Each scene shows the same named points in several views. A view is turned or mirrored, shifted and resized as a whole, has a little noise and may leave points out.

Scene 1
View 1
j_950: [  1  12 -16  15  24  11  26   3  16  18   2   4 -27  -4   2  17  11 -16
 -18  16]
j_427: [  1   8   0   7  12  18  19 -12   2  12   7   4 -23  -2 -10  16 -15  -7
  -5  14]
j_566: [  0   4  -7  -1  17   8  23   3   3  16   5   0 -18 -18 -11   2 -27  -8
  -2  11]
j_265: [  1  11 -11  11  21  16  25  -3  13  14   4   6 -25  -4  -4  16   0 -11
 -12  14]
j_227: [  3   0   3  12   8 -12  14  -5 -17  28   4 -13 -25  -8   1   0  -5 -17
  -4  16]
j_40: [  0  11 -10   8  21  21  25  -5  15  11   5   7 -24  -3  -7  19  -6  -9
 -10  14]
j_778: [  4   2   6  19   6 -10  12 -12 -18  29   3 -14 -29   1   5   8   9 -20
  -8  20]
j_365: [ -1   9 -25   2  32  13  33  18  23  14   2   6 -20 -22  -5   5 -11 -11
 -14   9]
j_354: [  1  -2  21  -1  -6   1   7 -24 -27  18  10 -10 -21  -5 -17   2 -37  -4
  12  13]
j_806: [ -2  -3  14 -20   2  17  13 -15 -13   5  12   0 -12 -21 -33  -5 -73   9
  21   5]
j_970: [  3  10  -3  22  13   6  19 -11   0  23   3  -1 -30   8   5  22  18 -18
 -14  20]
j_735: [  1   0   7  -1   6   6  14 -13 -12  15   8  -5 -20 -10 -14   4 -31  -5
   5  12]
j_257: [  0  -2  15 -15   0  14  11 -19 -15   7  13   0 -16 -14 -29   0 -61   6
  18   7]
j_733: [  3  -3  -9  10  18 -19  20  13 -10  32   1 -14 -22 -21   5  -9  -4 -21
  -9  14]
j_519: [  2   8 -13   7  21  10  26   3  10  16   2   2 -24 -11  -5  10  -8 -11
  -9  13]
j_167: [ -1   6  -2  -8  14  22  23  -5   7   6   8   7 -17 -15 -20   7 -40  -1
   3   9]
j_292: [ -1  10  10   4   5  29  15 -27   1   6  10   8 -24   6 -18  22 -25   0
   2  13]
j_250: [ -1  -3  29 -15 -11  18   4 -35 -26   6  15  -1 -17  -6 -33   4 -68   9
  25   8]
j_992: [  0  18  -7   8  20  44  27 -16  27   0   8  20 -25   7 -14  35  -8  -1
 -11  13]
View 2
j_806: [-23  19   3  -2   3  -9  -2  18  -6 -19  23   0  -2   8  23  -5  -6  -2
  -9   8]
j_250: [-24  16   9  11   1   6 -14  17   1 -24  17   1  -8  19  12  -3  -6 -10
  -4  19]
j_970: [ 24  -6 -14  10   5  12   3 -16  28  26 -16  24  14  -1  -3   5  11  19
  16   4]
j_992: [ 15  16  -3   8   6  10  19  23  14  21 -19  23  25  -3  16  15  20  20
  13  25]
j_733: [ 16 -11 -22  -7   4 -10   2 -30  19  20   8  14   7  -8   5 -11  -2  18
   3 -19]
j_40: [ 13   7 -11   0   5   0  13   3  14  19  -7  19  17  -6  13   5  10  19
   7   6]
j_566: [  6   6 -12  -6   5  -9   9  -1   9  10   7  13  11  -6  16  -3   2  15
   1  -3]
j_735: [-1  4 -6  3  3  0 -2 -2 11  2  8 10  4  5 10 -4 -1  6  3  3]
j_354: [ -8   3  -1   9   3   6 -14  -6  12  -8  10   8  -6  14   4  -5  -5  -2
   1   6]
j_427: [ 8  5 -7  6  4  4  6  2 15 13 -6 17 13  0  9  4  7 14  7  9]
j_257: [-17  15   2   3   2  -3  -5  13   0 -15  17   4  -2   9  17  -3  -5  -2
  -6  10]
j_778: [ 16 -12 -15  10   4   9  -8 -28  28  18  -5  18   4   4  -6  -3   2  12
  12  -5]
j_365: [ 19   6 -19 -12   6 -14  24   0  10  26   0  20  23 -18  22   1   9  27
   4  -6]
j_265: [ 17   5 -12   3   6   2  14   4  17  23 -12  21  20  -6  10   7  13  21
  10   9]
j_950: [ 25  -1 -17   0   6   1  15  -8  21  31 -13  24  21 -11   8   5  13  26
  13   0]
View 3
j_778: [ -5   9  -4  -2   9 -15 -26   8  -8 -20  -9  15 -20  24   7  -2   3  23
  10 -10]
j_735: [-13  -5   1 -19 -12  14  -2  14  -1   2   4   0 -12   4  -2  -6  -7  18
  12  -2]
j_292: [ -4 -16  10   1  -7  27   6   0 -21   5   3   8  -1  -5 -11  -9  -4  30
  16   6]
j_265: [-10 -23  16  15   9 -11  -3   3 -23   8   0   8  -5  -6  -9  -7   6  19
  26 -10]
j_250: [-11  -3  -4 -40 -35  64  18  13   4   6  12  -5  -7  -1  -8 -10 -20  26
   2  17]
j_992: [ -5 -35  24  26  10   7   8  -6 -36  16   4  11   6 -18 -17 -11   7  28
  30   0]
j_354: [-10   5  -6 -28 -19  30  -3  12   2  -7   4   2 -14  12   0  -6 -11  23
   3   4]
j_365: [-23 -28  18   6   9 -35  -6  18  -6  21   7  -3 -11 -13 -10  -6   9  -1
  32 -22]
j_519: [-12 -17  11   6   7 -15  -8   9 -15   6   1   5 -10  -1  -5  -5   4  15
  24 -11]
j_950: [-11 -18  14  19  17 -31 -14   7 -20   4  -3  11  -9   1  -5  -4  10  16
  28 -16]
j_427: [ -9 -15   9   3   0   3  -2   5 -15   4   2   6  -6  -1  -7  -7   0  22
  19  -5]
j_167: [-19 -22  11 -12 -10   5   6  16  -2  19  11  -7  -7 -12 -11  -8  -3   9
  23  -7]
j_733: [-20   2  -3 -14   3 -34 -24  23   8  -5  -1   2 -24  15   6   0   3   3
  16 -23]
j_806: [-21 -13   2 -41 -33  43  18  22  12  21  17 -16  -9 -11 -11 -10 -17  12
  11   7]
j_40: [-10 -23  16  14   8 -10  -4   6 -20   9   2   6  -5  -6  -9  -6   6  18
  26 -10]
j_970: [ -2  -6   6  17  17 -18 -20   1 -24 -13  -9  18 -10  12   1  -3   9  27
  19 -11]
j_227: [-11   5  -4 -12   1 -13 -20  15  -1 -11  -4   7 -20  17   6   0   0  16
  11 -13]
View 4
j_992: [-24 -22  17  52 -11 -20  25  -7 -12  -4 -24   2 -32  20 -18  -5   7 -33
 -11  29]
j_257: [ 21   0  -9  15 -14 -15  24 -34 -27  -5 -22  15  -2  -5  -5 -19  37   9
  23  -7]
j_292: [  1  -7   4  32 -16  -4  33 -16 -11  -5 -19   7 -14  13  -9 -15  20 -15
  -1  18]
j_735: [  3   6   1   7 -10  -3  11 -23  -8  -7 -13   8  -7   2 -10 -10  31 -11
   6  -3]
j_250: [ 38   2 -19  17 -22  -6  42 -37 -27  -4 -24  17   6  -1   0 -28  39  16
  25   0]
j_566: [-14   1  12  12  -5 -16  -6 -21 -12  -6 -14   7 -16   0 -16  -1  28 -17
   5  -9]
j_778: [-13  23  10  -9  -6  24   4 -10  21  -9   2   0  -6  13 -12  -3  26 -36
 -17   3]
j_227: [-11  21   9 -10  -6  14  -3 -16  12  -8  -1   3  -7   7 -13  -3  30 -28
  -7  -7]
j_40: [-26  -7  19  28  -7 -13   4 -10  -4  -5 -15   2 -25  12 -18   0  15 -33
 -10  11]
j_354: [ 18  14  -9  -1 -14  10  24 -27  -6  -8 -11  10   3   2  -4 -18  37  -4
   9  -3]
j_427: [-12  -1  10  22  -9  -6  14 -15  -3  -7 -14   4 -17  10 -14  -5  20 -24
  -5   9]
j_265: [-28  -6  19  28  -6 -11   6  -9  -2  -6 -15   1 -26  14 -19   1  13 -35
 -12  12]
j_806: [ 24  -3 -10  17 -15 -24  19 -39 -36  -4 -25  19  -2 -11  -6 -19  40  15
  31 -13]
j_970: [-27   8  17  12  -6  15   8  -4  18  -8  -4  -2 -18  19 -16  -1  15 -44
 -23  15]
j_733: [-23  21  16 -15   1   3 -24 -18  10  -8   1   2 -11   0 -16   7  32 -31
  -5 -21]
j_365: [-39  -6  26  20   2 -28 -22 -15 -10  -4 -14   2 -32   1 -26  11  19 -33
  -2 -10]
j_519: [-23   0  17  19  -5  -9  -1 -13  -1  -7 -11   2 -21   9 -18   0  19 -31
  -8   4]
j_950: [-33  -1  21  19  -4  -7  -3  -8   4  -7  -9   0 -24  13 -20   5  15 -38
 -15   6]
j_167: [ -6  -9   6  26  -9 -24   8 -24 -23  -5 -21  10 -17   0 -14  -5  26  -9
  12  -2]
View 5
j_733: [  4   5 -32 -29  14 -33   8  18  34   4 -19 -15  -2  29 -24  -7  46  16
   5  -4]
j_167: [ -3  -3 -11 -14  26 -39  -9   7  30  40  14  33   4 -17  -3  -5  31  -6
  14   6]
j_806: [-26 -11  -2  -9  40 -50  -2   6  41  26  22  52 -28 -18  30   9  24  -9
  22  -3]
j_950: [ 10  14 -25 -22   2 -24  -8  11  16  34  -2  -8  37   2 -44 -17  45  10
   9  11]
j_970: [ -9  23 -16 -17 -13 -23  -3  13   9  17   1 -18  40   3 -37  -8  45  17
  19   8]
j_257: [-30  -4   0  -7  30 -47  -1   8  35  20  21  41 -20 -17  24  11  25  -4
  25  -4]
j_778: [-20  23 -16 -17 -11 -27   7  16  17  -4  -6 -22  16  18 -24  -2  45  22
  20  -1]
j_519: [  2   8 -20 -20   8 -29  -7  10  21  31   2   4  24  -2 -28 -11  40   7
  11   8]
j_40: [  3  10 -15 -16   8 -28 -10   8  16  39   8   8  33 -12 -30 -12  39   4
  13  11]
j_265: [  3  11 -17 -17   5 -28 -11   8  16  40   8   6  36 -12 -32 -13  40   4
  13  13]
j_354: [-39  10  -1  -7  11 -41   4  12  27   1  12  16 -13  -2  15  12  32   9
  29  -7]
j_250: [-49   1  12   1  23 -49   0   6  32  13  31  47 -22 -25  37  19  22  -4
  36  -5]
j_365: [ 28  -4 -31 -30  24 -32  -9  10  31  47  -7   9  20   1 -35 -21  42   0
  -2  12]
j_427: [-10  11 -11 -14   5 -32  -6   8  19  29  10  11  22 -11 -17  -4  37   4
  19   6]
j_227: [-15  14 -19 -20   3 -32   7  16  25   1  -7 -12   3  19 -15   0  44  17
  17  -3]
j_566: [  2  -1 -20 -21  22 -36  -3  11  32  28   2  15   2   0 -12  -7  38   2
  10   4]
j_735: [-20   6  -9 -13  15 -38   0  12  29  16   9  16  -3  -2   1   3  35   5
  21  -1]
j_992: [ -1  13  -5  -8   2 -28 -23   1   5  60  28  23  55 -41 -32 -15  32  -5
  21  22]
j_292: [-25  13   0  -4   5 -34 -10   6  14  31  25  23  23 -25  -5   1  30   1
  28   9]
View 6
j_292: [ 25 -35   3  38  -4 -18  17 -30 -10  20  17   5  10 -22  -2  15  -1  18
   8  -2]
j_519: [ 10 -48  -9  17 -14 -20  -7  -2 -12  33   8 -17  -2  -6   8  -2  11  13
  -3  -2]
j_566: [ 10 -54  -9  14  -6 -12  -4 -18 -22  13  13 -22  -2  -9  16   5  23  11
 -12   4]
j_167: [ 17 -56  -6  19 -10 -17  17 -33 -26   8  16 -11   3 -15   9  13  21  22
 -11   7]
j_735: [ 16 -40   0  27  10  -5  -4 -29 -14   3  20 -18   4 -18  12  14  17   2
  -4   4]
j_427: [ 16 -42  -1  25  -7 -18   1 -12 -10  27  13  -9   3 -14   5   6   7  13
   2  -2]
j_733: [ -1 -46 -10   8   7  -1 -42   9 -10  17  11 -43 -10  -1  24  -8  26 -10
 -10   3]
j_250: [ 30 -34  13  48  30   2  23 -72 -21 -27  33  -2  16 -38  10  37  15   6
   0  10]
j_265: [ 13 -47  -8  18 -22 -25   2  -1 -12  42   7  -9  -1  -7   1  -1   5  20
   1  -5]
j_806: [ 21 -53   3  30  16  -1  24 -68 -34 -29  27 -12   9 -29  18  29  32  13
 -16  16]
j_227: [  8 -35  -3  23  13  -4 -34   0  -3  17  17 -31  -2 -11  19  -1  13 -11
   1  -1]
j_970: [ 13 -30  -4  26  -8 -19 -22  15   5  49   9 -15   0  -6   3  -6  -7   2
  11  -9]
j_950: [  7 -46 -12  12 -23 -26 -13  16  -8  50   3 -18  -6   0   6 -10   5  13
  -1  -6]
j_778: [  9 -24  -1  29  13  -5 -38  10   8  30  15 -27  -1 -11  14  -3   1 -14
   7  -7]
j_257: [ 25 -42   7  38  22   0  17 -62 -24 -22  29  -8  12 -32  13  30  21   7
  -6  11]
j_354: [ 20 -29   8  39  28   2  -8 -38  -9  -8  27 -17   9 -28  14  20  12  -7
   2   4]
j_365: [  2 -68 -20  -2 -30 -24  -4   2 -26  34   4 -25 -10   3  13  -8  27  22
 -18   3]

In a view up to two points have been moved. Name them for each view, in the order of its rows, or write none.
view 1 | j_265, j_519
view 2 | j_40
view 3 | j_167
view 4 | j_950
view 5 | j_992
view 6 | j_257

Scene 2
View 1
j_726: [  2  16   5  -6   3  -4   4  -3 -11   5 -11   2  -1 -14 -12   1 -22   3
 -13 -12]
j_417: [ 21  11 -12   8  13   3   6  20   1  22   1 -26   2 -18 -22 -13 -14  -4
 -17 -20]
j_258: [ 15   7  -5  -2  -1   9  -5   4   1   5  -6  -8   2 -12 -16 -12 -14   0
 -10 -15]
j_70: [  7  -4   7  -8 -14  19   9  -5 -10  15 -11 -14   2 -16  -7   4 -11 -11
  -3  -7]
j_911: [ 16 -23   4  -5 -24  39  21   0  -9  34 -10 -41   5 -21  -3   6   3 -27
   4  -5]
j_789: [ -8  -3  22 -16 -22  13  14 -22 -22  11 -21  -1  -2 -16   2  19 -17 -13
  -2   0]
j_446: [-15   7  25 -20 -18   3   7 -30 -25  -2 -24  17  -3 -13   1  20 -25  -4
  -5   0]
j_43: [ 16   4  -3  -7  -9  17 -16  -1   8  -7  -9   0   2  -6 -16 -18 -13   1
  -3 -12]
j_547: [  8  12   1  -4   0   2   1   0  -6   7 -10  -5   1 -13 -13  -5 -18  -2
 -12 -13]
j_766: [ -2 -16  21 -16 -30  27  22 -22 -23  22 -21 -15   1 -18   5  22  -7 -22
   4   2]
j_939: [  0  -1  12  -7 -10   8  24  -6 -21  26 -12 -20   1 -22  -4  17 -14 -15
  -9  -7]
j_402: [-11  25  12  -9   9 -21  10  -9 -21   5 -13  12  -3 -17 -10  12 -32   5
 -20 -11]
j_780: [  1  24   4  -9   6 -11 -13  -8  -3 -15 -12  23  -2  -7 -16  -8 -30  13
 -15 -12]
j_656: [ 12  15  -6   1  10  -2   2   9  -4  11  -4 -11   2 -15 -18  -9 -18   1
 -16 -18]
j_530: [ -5  28   9 -13   4 -16 -15 -15  -8 -21 -14  31  -2  -7 -14  -5 -34  17
 -16 -11]
j_125: [ 17  20 -14   6  16  -6  -6  17   6   6   0  -7   1 -13 -24 -20 -20   7
 -19 -22]
j_514: [  7  -1   8 -22 -27  27 -34 -24  10 -35 -21  30   0   5  -9 -17 -16   8
   8  -3]
j_816: [ -6  -1  18 -11 -14   7  23 -14 -26  22 -17 -11   0 -22   0  22 -18 -13
  -6  -3]
View 2
j_446: [ 16 -22   2 -33  15   6 -17  -8 -48 -19 -13  -7  33  20  18 -41  -7 -22
  31  27]
j_547: [ 15 -20   9   3  27   2  18  -3   8 -17  14 -22  13   7   4 -21  -6 -23
   2  10]
j_530: [ 48 -50  -5   6  13  12  29  37   6 -37 -17  -9  20  22  32 -29 -19 -20
  -1  33]
j_514: [ 26 -30  28   6  -9 -12  -6  22 -30 -69 -68 -50  -9   0  52  10  -2 -39
   1  -5]
j_656: [  9 -15  11  21  33  -1  34  -3  37 -12  33 -29   7   2  -7 -14  -4 -21
  -7   1]
j_780: [ 38 -42   0  13  16   7  28  30  14 -35  -9 -17  17  15  27 -22 -14 -22
  -7  24]
j_766: [-30  14  20 -39  22  -5 -36 -57 -51  -2  11 -28  19   3 -11 -28   8 -30
  37  -5]
j_43: [ 11 -14  27  19  17 -10  16   2  15 -39  -9 -48  -8  -5  18   6   0 -32
  -9 -10]
j_726: [ 16 -22   4   4  27   5  22   0  12 -15  19 -17  16  11   2 -25  -7 -22
   2  12]
j_125: [ 19 -19  14  37  33   0  47  11  60 -19  33 -33   0   0  -2  -6  -7 -22
 -21  -1]
j_258: [  6 -11  21  17  26  -6  22  -7  25 -24  16 -39   1  -4   0  -5  -1 -27
  -7  -7]
j_939: [-14   4  13 -11  36   2   3 -40  -2   5  42 -23  20   3 -22 -28   2 -23
  16   0]
j_911: [-46  32  37 -13  33 -15 -21 -71 -14   3  37 -51  -2 -15 -28  -4  16 -32
  19 -32]
j_417: [ -3  -2  19  30  41  -4  39 -17  54  -5  52 -37   0  -7 -22  -7   0 -23
 -14 -10]
j_816: [-10  -4   6 -30  30   2 -12 -38 -26   4  29 -13  29  11 -14 -39   0 -20
  28  11]
j_789: [ -6  -5  10 -32  20   2 -22 -30 -44  -8   4 -17  25  12   2 -34   0 -23
  30  12]
View 3
j_514: [ 41   6 -27  64 -28  40 -37   9  -1 -10 -23  19  15   3 -32  -2  35 -16
  33 -10]
j_789: [-17  -9 -26  12  -2   1 -20 -24  14 -16 -28 -14  -7   9 -35  27  10 -10
   0  25]
j_402: [-21 -15   2  29  13 -15   8 -11  27  16   8 -13  -9  -5 -48  -7  -3  -5
  17   3]
j_446: [-21  -8 -33  28  -6   0 -12 -12  16 -14 -29  -8 -12  -6 -52   9  11 -18
  11  17]
j_766: [-14 -10 -28  -6  -3   7 -33 -34  11 -24 -34 -16  -3  22 -21  47  13  -9
 -12  38]
j_258: [ 24 -11  15  26   8  11 -20 -17  14  18  16  -2  17  24 -15  14  11   7
  13   1]
j_939: [-10 -18   3  -3  15  -4 -17 -33  20   5   1 -19   6  25 -18  34   1   5
  -5  23]
j_530: [  2  -7  -3  58   0   1   2  10  20  16   5   3   0 -11 -53 -24  10 -11
  34 -14]
j_780: [  5  -8   1  57   1   5  -1   6  19  18   8   2   2  -8 -48 -22   9  -8
  34 -15]
j_816: [-23 -14 -15   1   8  -7 -16 -30  19  -8 -16 -20  -6  14 -30  31   3  -6
  -4  29]
j_911: [ 10 -14  -4 -19   8  13 -44 -46   8 -10 -11 -17  17  47   8  65  14   6
 -17  36]
j_726: [  0 -13   7  26   9  -2  -8 -14  19  15   8  -8   4  10 -31   6   4   0
  15   2]
j_417: [ 20 -18  35   9  24   1 -14 -27  19  32  34 -11  22  35  -1  22   0  18
   7   2]
j_43: [ 36  -7   5  37  -3  23 -28 -10   8  10   6   5  22  22 -14  10  20   1
  20  -5]
j_125: [ 26 -15  34  32  19   5  -9 -12  20  36  38  -4  21  23 -15   1   4  13
  20 -11]
j_70: [  5 -11  -5  10   4   8 -27 -26  12  -1  -7  -9  11  23 -16  31  12   0
   1  18]
View 4
j_70: [  6  12   7 -16  22  13   9  -5  16  -5   6  -1   8 -13 -27   5  11   9
  -8  15]
j_258: [ -5  -1  14  -5  -2   6   6   6  16  11  -2 -15  -2  -1 -34   8   0   6
 -19  -8]
j_911: [  1  25  -2 -26  26  24   0 -14  42 -20  25   9  20 -28 -47  11  35  -1
 -21  33]
j_780: [  6 -12  22   4   5  -5  16  14 -17  21 -20 -23 -10  13  -6  -2 -20  22
   1 -20]
j_939: [  7  12   7 -18  16  -4   3 -11   4  -9   9   2  22 -16 -32   1  23  -6
  -5  20]
j_816: [ 15  15   8 -19  32   0  10 -12  -9 -12   6   6  22 -17 -17  -3  19   5
   9  25]
j_789: [ 16  13   9 -14  36   7  14  -7  -7  -9   0   1  12 -12  -8  -4   7  19
  11  21]
j_417: [-14  -2  14  -8 -20 -10  -2  -1  16  11   5 -14  10  -3 -52   8  17 -18
 -30 -10]
j_125: [-11 -12  19   0 -23 -11   2   8   5  23  -8 -24  -1   9 -40   9   1  -8
 -24 -23]
j_656: [ -6  -4  16  -6  -9  -9   4   3   4  14  -3 -15   6   1 -34   5   7  -5
 -16 -10]
j_402: [ 14  -5  21  -3  10 -23  12  -1 -37   9 -14 -12  13   3  -6  -9  -2   5
  12  -3]
j_530: [ 11 -13  23   7  10  -7  19  15 -29  22 -25 -24 -11  14   4  -4 -24  27
  10 -20]
j_726: [  5  -2  17  -6   7  -7   8   2 -10   9  -7 -12   7   0 -19   0   1   6
  -3  -3]
j_547: [  0   0  14  -6   5  -1   8   2   3   7  -4 -12   4  -1 -26   4   2   4
 -10  -3]
j_43: [ -5  -1  13  -3   7  20  10  13  26  13  -5 -18 -15   4 -28  12  -9  21
 -18 -11]
j_514: [  9   2  13   0  34  47  24  24  25  13 -16 -19 -35   7   2   9 -35  59
  -5 -12]
View 5
j_43: [ 29  -8  -7   6  -1 -15   4  -9 -23   0 -19  16  -1  12 -13 -21 -19  14
  -3  -4]
j_780: [ 28   5   8   5  11 -34  11  -5  10 -14 -15  11 -17   4 -11 -20   6  -2
 -16   5]
j_258: [ 16  -5  -4   1  -2 -10   1   4 -12   4 -20   9   5   1 -14 -21 -22   3
  -9  -6]
j_726: [ 16   6   0  -3   0 -18   5  12   2  -4  -7   7   5  -5 -12 -15  -4 -10
 -15  -1]
j_656: [  7  -3   1  -5   2 -11  -2  13   0   4 -22   4   3  -6 -14 -23 -22  -4
 -14  -5]
j_766: [ 25   6 -22  -5 -21   9   0  26 -32  -1  34  20  47  -5  -8   4  -5 -17
  -1  -5]
j_816: [ 19  11 -12  -9 -12  -4   3  29 -11  -6  25  13  34 -11  -8  -1   4 -22
  -9  -2]
j_446: [ 40  16  -8   1  -7 -22  12  10  -6 -19  30  18  15   1  -8   2  27 -17
  -8   7]
j_939: [  9   4 -12 -11 -11   3  -2  29 -11   3   9   9  33 -12 -11  -9 -15 -17
 -10  -8]
j_789: [ 31  11 -14  -1 -14  -9   7  17 -17 -11  32  19  31  -2  -8   3  12 -17
  -5   1]
j_70: [ 20   2 -14  -2 -12  -2   1  14 -24   2   8  15  26  -1 -11  -9 -14  -7
  -4  -6]
j_514: [ 60  -7  -9  20  -2 -33  14 -35 -34 -16   0  28 -13  29 -10 -10   6  22
   4   6]
j_417: [ -3  -7  -3  -9   0  -1  -6  18  -5  15 -31   2  10  -9 -17 -27 -39  -4
 -14 -13]
j_402: [ 16  14   6  -6   4 -27  10  19  21 -13   2   6   1 -13 -10 -13  12 -20
 -21   5]
j_547: [ 16   1  -2  -3  -2 -13   3   9  -6   0 -10   9   7  -2 -13 -16 -13  -6
 -12  -3]
j_530: [ 32   8   8   5  11 -42  16  -6  15 -19  -9  10 -21   3 -11 -18  18  -5
 -17   8]
j_911: [ 13  -7 -27  -7 -24  21  -9  25 -46  13  13  17  53  -3 -12  -5 -33  -5
   4 -15]

In a view up to two points have been moved. Name them for each view, in the order of its rows, or write none.
view 1 | j_939
view 2 | j_547
view 3 | j_780
view 4 | j_789
view 5 | j_766
